Points on a hilly landscape, in no order, each with its height.
From any point a ball rolls to the lowest of the 3 points nearest to it. It stops when none of these is lower. Distance is the straight distance between rows; heights are no part of it.
(249) h=251: [141  80 103 109  98 109 158 137 103]
(507) h=430: [114 158 149 160 170 144 121 152 134]
(626) h=353: [140  86 136  55 119 143 133 131 111]
(273) h=246: [140  99  92 127 100 110 156 131 102]
(422) h=25: [ 98 160 152 146 168 125 115 115 130]
(591) h=277: [136 115  85 139  98  99 144 111 112]
(18) h=264: [142  86 100 111 101 117 150 121 124]
(639) h=200: [133 138 145  36  76 123 116 120  70]
(296) h=566: [147 144 143 181 133 166 111 181 158]
(556) h=478: [133 150 148 174 151 162 120 172 146]
(642) h=350: [129 128 146  51  96 120 135 144  68]
(442) h=445: [124 127 107 133 112 100 124  86 125]
(263) h=268: [137  90 100 115 106 110 145 105 129]
(143) h=448: [118 170 152 164 149 143 117 171 119]
(589) h=218: [143  95  94 121 101 111 166 146  95]
(96) h=222: [141 137 131  33  84 135 102 106  69]
(311) h=80: [119 141 147 159 170 159 117 155 149]
(196) h=665: [121 114 113 105  92 101 175 172  46]
(592) h=382: [119 172 112 161 104 103 120 108 108]
(210) h=545: [109 152 123 136 128 108 115  83 123]
(494) h=324: [130 122 135 156 196 161 112 116 209]
(44) h=407: [110 127 135 112 131 104 112  68 152]
(709) h=461: [132 122 133 161 190 168 104 121 205]
(380) h=376: [127 119 112 117 113 102 120  74 149]
(561) h=109: [ 95 142 153 129 192 140 118 105 159]
(737) h=579: [147 145 134 191 131 163  96 151 198]
(423) h=643: [123 119 133  80  90 104 164 160  48]
(429) h=573: [152 144 143 190 109 164 111 169 180]
(38) h=141: [129 102 141  54 105 127 142 144  86]
(299) h=418: [108 142 133 123 131 104 121  72 140]
(225) h=589: [149 145 133 180 140 163 101 136 209]
(315) h=239: [117 117 143 143 203 161 117 121 185]
(600) h=244: [109 141 157 156 183 150 117 135 152]
(696) h=604: [137  95 116  89 106 111 166 152  78]
(397) h=330: [110 172 134 150 140 110 113 112 115]
(418) h=386: [144  76 106  97 111 122 141 112 138]
(533) h=397: [125 110 122 105 121 110 116  59 158]
(468) h=648: [126 114 119  95  93  98 176 169  45]
(619) h=176: [ 97 128 155 130 201 140 121 106 173]
(139) h=627: [139 133 134 176 167 168 111 154 175]
(621) h=608: [146 134 133 175 159 166 104 136 198]
(540) h=272: [142 104  92 128 104 110 145 106 124]
(223) h=290: [137 105 100 126 104 101 139  90 137]
(693) h=740: [138 144  75 167  89  94 145 126  90]
(289) h=312: [132  99 106 115 111 113 135  88 141]
(284) h=413: [125 175 112 164 101 103 122 120  99]
(520) h=576: [151 144 137 189 112 163  98 152 205]
(435) h=789: [148  75 120  76 119 130 137 120 132]
(455) h=422: [114 187 137 157 129 123 117 144  98]
(705) h=321: [140 110  78 139  99  99 155 132  97]
(134) h=437: [127 110 145  58  97 122 146 147  75]
(336) h=567: [125 120 140  65  92 107 151 150  62]
(98) h=59: [121 119 142 148 197 162 118 131 182]
(89) h=575: [150 140 134 188 123 161 105 162 186]
(389) h=230: [119 132 148 154 191 159 119 135 164]
(71) h=130: [101 170 151 147 163 127 118 126 119]
(594) h=66: [ 95 146 158 131 178 121 118  96 148]
(345) h=48: [ 96 153 146 134 177 125 119 100 135]
(388) h=431: [134  92 130  75 108 121 158 145  84]
(288) h=174: [129 102 147  42 115 133 125 130  93]
(558) h=336: [110 179 151 159 154 137 109 154 115]
(92) h=152: [142 109  87 141  93 105 164 161  71]
(185) h=577: [147 160 159 194  92 149  92 145 202]
(279) h=314: [130 139  92 154 104 101 133 103 109]
(628) h=170: [131 115 148  43 100 134 126 133  80]

Call two points neighbours if one is among the 3 nearest of the other. Go from one point of each pair to the other, from neighbour to neighbour, staying as low as possible. Name the highest point that can't be avoided.
(422) and (589) | (592)
(311) and (38) | (696)
(98) and (422) | (315)

Where does a ball stop that starts at each point below?
(621) | (311)
(533) | (589)
(143) | (422)
(435) | (589)
(429) | (311)
(380) | (589)
(619) | (422)
(96) | (38)
(642) | (38)
(455) | (422)
